Points, in no order, along strands that fork, close into loops and pass close to each other.
Two points are linked if the straight distance between their rows is under 71.8. Some points are linked to none.
z644: [  5  35  61   4  13 -54 -31 -20  -3 -25  36  18 -14  17  18 -14  56 -15
  23 -32 -22]
z256: [-53 -20  37  15  22   6 -25 -62   6   1   3 -12 -24  47 -16  32  -6  -1
   3 -25   0]
z650: [ 48  14 -15 -14 -33  -1  51  58   5 -17  22  14  26 -40  16 -46  -2   0
  24  27 -28]
z540: [  5  -3 -28   1  -8  22  -5  16 -21  -7 -27 -24  -6   9 -24  22 -17  37
 -30  24   4]
z277: [ 33 -28 -52  -6  -8   8  -4  12 -12  36   2  11  -1   1 -11  61   3  34
 -14 -30  -9]
z872: [  7 -17 -28  -3   3   4   5  -1   0  28 -15   9  -1 -10   4  -2 -11  -7
  -6 -16   9]
z635: [  3   6  15  -1  13 -37  -3 -12  20  15  13  29  -4  -8  27 -33  23 -40
  20 -29  -5]
z265: [  0   8  24  -5  26 -43  27  -9  13  17  26  42   3  -4  12 -30  36 -44
  35 -29 -15]
z525: [-38 -41  -6   8  31   6   3 -49  15  42  -6  10 -12  28 -10  42  -9 -20
   3 -41  11]
z291: [-18 -11  -7  21  14  29 -53 -23 -11 -10 -39 -27 -25  66 -19  63 -10  40
 -49   5  -3]
z261: [-25   8   0  -5  -1  25  47  24 -22 -24   2 -30  12  11 -59  31 -12  33
   0  50   1]
z46: [-33  -3  41  -1  11 -11  -3 -37  -6  -2  38  -2  -7  29 -28  48  20  10
  24 -30  -9]
z639: [ -3  20  19  -4 -21 -15  50  39  24 -21  62  13  24 -34  -1  -5  20  -3
  44  16 -14]
z779: [-19  14  56   5  10 -36 -23 -37  11 -12  38   9 -14  18   9   0  32 -15
  25 -36 -10]
z253: [ 50  -2 -45 -14 -24  21 -14  23  -2  10 -40   8  10 -32  36 -54 -31 -10
 -19  19   4]
z909: [ 39  24   9 -15  15 -13  12  12 -47   0  24   6   5   4 -27  34  38  27
   9  -9 -30]
z498: [  7 -13 -19   4   6  13 -24  -6 -22  12   4  -6 -12  40 -31  93  14  50
 -19 -21 -16]
z465: [ 47   4 -29 -12 -15   8  14  29  -7   3 -29  10  12 -29  28 -65 -18 -14
  -6  19  -8]
z733: [ 58  16 -16 -17  -3   6  23  34 -32 -10 -31   6  15 -16  14 -64  -7  -2
  -3  27 -23]
z191: [ 48  14 -17 -19  24  10  40  23 -51   4 -48  10  13   0  -4 -55  -3  -7
  -2  25 -30]
z249: [-47  18  56  14   6 -15  31   2  21 -38  20  -5   9  -3   4 -48   8 -27
  31  29  12]
z36: [ 57 -12 -61 -23 -19  24  17  38 -25  15 -30   5  13 -20   3 -16 -23  18
 -15  15 -15]
z864: [-38   4  44   0  36 -10  62 -13  -5   4  28  15  13   5 -28  -3  18 -27
  41   1  -1]
z995: [-27  26  49  14  12 -25  13   0  20 -39   5   2   1  -8  22 -74  12 -37
  20  27   8]
z643: [-10 -22 -26   2 -47  12 -20   3  32   1  21 -19   1 -26   5  31 -22  20
 -12  -7  29]
z62: [-43   8  39   0 -15  -5  25  -1  14 -25  48 -10  13  -5 -19  20   7   9
  34   8   8]
z974: [-12 -26 -27   5  30  12  -8 -30  14  47 -46  14  -8  -5  20 -21 -24 -46
 -13 -17  24]
z676: [ -9   5   1  14 -26  20 -64  -7   9 -29 -23 -41 -17  -2  15   2 -26  19
 -39  19  30]
z911: [-21 -32 -34   8  25  28  -8 -22   9  29 -59  -5  -8   7   3  -5 -33 -22
 -30  11  29]
z450: [ 53 -13 -52 -15  24   8   8   8 -37  48 -48  33   3   3  11 -15  -3  -9
 -10 -17 -23]
z363: [-20 -13 -17   9  10  26 -15  -8 -12 -10 -30 -27 -13  60 -47  75  -6  54
 -35  18  -3]
z308: [ 13  -3  -4  10 -11 -13 -71 -23  26  25   4  10 -17  -4  44  13  -2 -16
 -17 -52   9]
z112: [ 31  25  12  -3  10 -17  -7   8 -24 -13 -14   5   1  -3  16 -44  14  -4
  -4   4 -10]
z25: [-60 -38 -10   9 -16  25   9 -22  29   7  10 -24  -2   5 -24  41 -32   8
   1   3  30]
z985: [-39 -51 -32   8  23  18  17 -35  18  44 -20   5  -7  19 -19  39 -22 -14
  -5 -21  21]
z216: [  4  11  11  -1  52   1  21 -10 -48   3 -55   3  -3  27 -14 -41   0 -15
 -10  18  -7]
z666: [-18  12  43  -3  26 -35  45  -5  13   1  41  31   9  -1  -3 -21  37 -37
  46 -12 -11]
z520: [ 21  14   4  -9  40   5  47  11 -49   2 -46   5   9  13 -18 -50  -1 -16
  -1  27 -17]
z519: [ 28 -19 -40  -1  10   7 -20   3 -23  32  -6  11 -10  25 -12  74  15  37
 -22 -37 -18]
z136: [  1  10   8   6  58   6  -9 -22 -47  10 -65   1 -14  38  -4 -25   1 -16
 -26   6  -3]
z447: [-21 -14   1  -5 -39 -17   8   2  44  10  63  10  12 -25   1  35   5   1
  31 -32   9]
z383: [ 47  43  22 -12 -15 -25  22  42 -17 -37  45   4  16 -26   0 -18  40  17
  23  19 -37]
z137: [ 64  -1 -45 -19   5  13  11  25 -45  18 -38  11   8  -3  -3  -9   0  19
 -15   3 -27]
z600: [-17  -4  23   5   7 -22 -17 -29  18  10  15  12 -10   4  15  -3  12 -22
  11 -35   6]
z202: [  1   8   8 -20  34   7  72  10 -32  17  27  14  18   4 -52  35  20   6
  26  12 -20]
z67: [ 23 -19 -51 -10 -32  29  20  36  -1   3 -19 -13  13 -30  -3  -9 -35  20
 -18  27   9]
z503: [-53 -15   8   5 -25  24  19   0  14 -18  20 -35   7   4 -37  39 -25  24
   5  24  25]
z708: [-34  -9   6   2 -32  10  23  12  19 -15  32 -18  12 -18 -15  20 -14  14
  15  13  22]
z203: [-57  -8  11   9  -9  25  14  -6  11 -23 -13 -38  -1   7 -22  -1 -32   8
  -7  38  34]
z421: [ 41 -14 -61   0 -13  29 -48  14 -12  22 -50  -3  -8  -8  24   7 -25  17
 -45   3   6]
z224: [ -1 -19 -31  25  35  37 -56 -25  -8  21 -75  -9 -22  52  10  33 -20   4
 -57   1   8]
z90: [ 44  -5 -48  -2  12  24 -39   4 -26  28 -66  10  -4   0  27 -22 -20  -6
 -37   4  -2]
z484: [-40 -40 -27   3   5  20  33 -16  22  30  -5  -3   3   0 -22  27 -29  -7
   2  -3  26]
z753: [ 20  40  37   6 -11 -26 -51   5 -14 -46   2 -13 -12   1  24 -32  24  12
 -13   8  -5]
z981: [ 22 -13 -47   2  -7  24 -25  12 -15   7 -43 -13  -7   4   1  15 -21  27
 -40  13   6]
z880: [-19   9  32   6  19 -28   7 -13  21  -6   0  16  -4  -4  24 -57  11 -47
  15  -3   9]
z52: [-28   7   7  12 -24  23 -25  -1   3 -36 -21 -44  -9  -1  -7  -6 -27  21
 -27  37  33]
z786: [ 12 -33 -49 -10 -14   6  24  12  15  41   1  16  10 -27   4   6 -19  -7
   1 -19   7]
z594: [ 45  27   4 -12 -25  -7  46  55 -10 -26  33   6  24 -34   2 -25  13  14
  25  29 -31]
z680: [-31  23  57  -3   1 -15  22  -2  -3 -34  54  -5  10   2 -22  13  31   6
  39  10  -7]
z792: [-23  -3  13  -8  32   5  67  -1 -15  17  20  12  15   5 -42  20   8 -11
  30   4  -5]
z996: [ 22   5  -3 -10  -6 -30  46  32  29  11  34  40  17 -32  23 -44  16 -36
  39  -6 -22]
z361: [-64 -11  46   9  18  17 -13 -50  -4 -19   1 -28 -18  59 -41  43  -8  21
   2   3  -2]
z591: [-23 -23  -5   8 -34   2 -44 -24  41   8  22 -13 -11 -12  18  32 -17   5
  -6 -32  23]
z504: [  3 -12 -17  -6 -42 -22 -10   5  42  19  48  14   5 -31  18  23   5   1
  14 -38   7]
z463: [ 38  21   5  -9  -1  -7 -17  12 -44 -11  22  -8  -5  15 -26  55  31  46
  -6 -12 -27]
z208: [-17 -23 -21  19  36  31 -39 -33   1  25 -68  -9 -19  32   7  12 -26 -14
 -40   2  20]
z543: [ 14 -22 -42  -8 -32   6  34  30  27  25  13  14  17 -44  16 -16 -25 -12
  10  -3   9]
z122: [ 28  28  19  -7 -19 -31  -3  21  -6 -22  43   6   9 -18   4  -1  35  16
  17  -6 -19]
z323: [ 22  10  -1  -5 -34 -31 -14  14  17  -3  43  13   2 -24  19   6  23   7
  11 -25  -8]
z990: [-16   6  28  13  43  -2 -29 -41 -25   0 -38  -2 -22  39   2 -12   3 -17
 -16 -15   4]
z817: [ -6  46  62  -9  12 -19  37  12 -18 -41  59   1  16  -2 -26  12  45  10
  41  22 -24]
z333: [-14  -2 -16   0  -6  23  22  17 -18 -14 -16 -30   4  12 -42  29 -17  34
 -17  37   8]
z573: [ 30  37  24   4 -20 -38 -52  14  17 -41   8   5  -9 -19  48 -59  30 -10
  -6   5  -9]
z738: [ -2   3   4  -2 -24 -19  37  27  34  -3  43  17  17 -34  14 -22   7 -16
  31   0   0]
z760: [ 22  48  42 -12   7 -20  46  36 -17 -34  57   6  22 -18 -18  -3  43  10
  40  30 -35]
z664: [-13 -24 -16   1  19 -10   3 -27  31  49 -14  28  -3 -14  26 -25 -14 -55
   5 -33  18]
z399: [ 15 -10 -24   8 -18   4 -69 -17  45  31 -23   6  -9 -32  52 -24 -26 -41
 -23 -19  30]
z440: [  6  23  21   8 -30 -12 -49   1   2 -36   9 -22 -10  -8  17  -9   8  21
 -12   3   9]
z141: [ 28  44  42  -3  19 -53 -13   3 -12 -26  25  22  -6   3  18 -35  57 -13
  19 -14 -32]
z238: [  1 -10 -19  21  24  27 -62 -17 -18   7 -51 -14 -26  55   2  48  -9  24
 -54  -7  -3]
z538: [ 17  18   6 -18  30   3  43   8 -44   8  20   4  10  13 -50  44  27  20
  14   6 -26]
z887: [ 33  -6 -39  -2 -12  16 -44   2  17  26 -42   9  -1 -33  44 -44 -30 -30
 -23   2  18]
z560: [ 32  -9 -34 -12 -43   7  39  47  18   3  21   9  21 -45  16 -25 -20   3
  14  10  -6]
z418: [-39  -3  41  16  32   1 -35 -53  -4  -5 -19 -12 -25  42   2   0  -5 -14
 -10 -17  10]
z305: [ 40  26   2  -6 -16 -35 -24  20  19 -13   6  22  -2 -27  47 -63  22 -23
   2  -4 -15]
z127: [-12   1  11   2   6   0  42  14   1  -4  -4   2  10 -14  -1 -39 -11 -19
  14  20  10]
z269: [ 23  10 -13   0  -5   8 -28  10 -37 -10   2 -15 -10  31 -30  73  17  58
 -27  -7 -18]
z645: [  1  23  23  15 -29   6 -79  -7   4 -44 -16 -38 -20  -1  28 -15 -12  18
 -36  13  20]
z88: [ 44  15  -3 -11  -7 -31  18  29   7  -2  13  31  11 -25  31 -58  23 -25
  20  -4 -27]
z79: [-45 -12  23  -5 -29  -7  20  -8  31  -6  73  -2  15 -13 -20  49   7   8
  40 -16   6]
z537: [-63   4  52  13  -6  -8  12 -21  30 -33  24 -15   3   3   3 -25  -5 -21
  24  16  22]
z151: [-51 -20   8  11  15  26  -9 -33   0 -11 -14 -29 -16  55 -47  60 -16  32
 -15  11   6]
z800: [ 37  -7 -37  -6  37  14 -15  -9 -33  41 -67  26  -3  10  24 -32  -8 -24
 -22 -11  -9]
z693: [-52  -8  29  12 -19  -4 -16 -27  45 -16  19 -15  -5  -7  16 -14 -15 -19
  11  -2  30]
z788: [ -6  -8 -10  -1  -1   4  21   6  -4   6  -8  -3   4 -10  -4 -13 -12  -3
  -2   9  12]
z387: [ -2 -25 -42  -2 -37  23  -4  17  16   7  -3 -17   4 -26  -3  20 -31  23
 -17   8  24]
z531: [-47 -19  17   9 -35   2 -37 -32  53 -10  27 -19  -9  -9  15  16 -22  -7
   2 -16  31]

A tip is a point with one link. Name the tips that can be reached along the links from each point below, in the order of the rows.
z151 | z664, z399
z447 | z525, z639, z127
z540 | z277, z261, z141

A piece is all that can be reached along the links. How many separate loops has the piece of each point below (a circle has one, a figure eight two, a Y none), and how many tips (points with one link)?
z269 | loops 0, tips 3
z203 | loops 1, tips 3
z465 | loops 0, tips 2

How many points has the smallest loop of links through each point below? Write 0 if it is on no loop.
z122 | 10
z519 | 0
z911 | 0
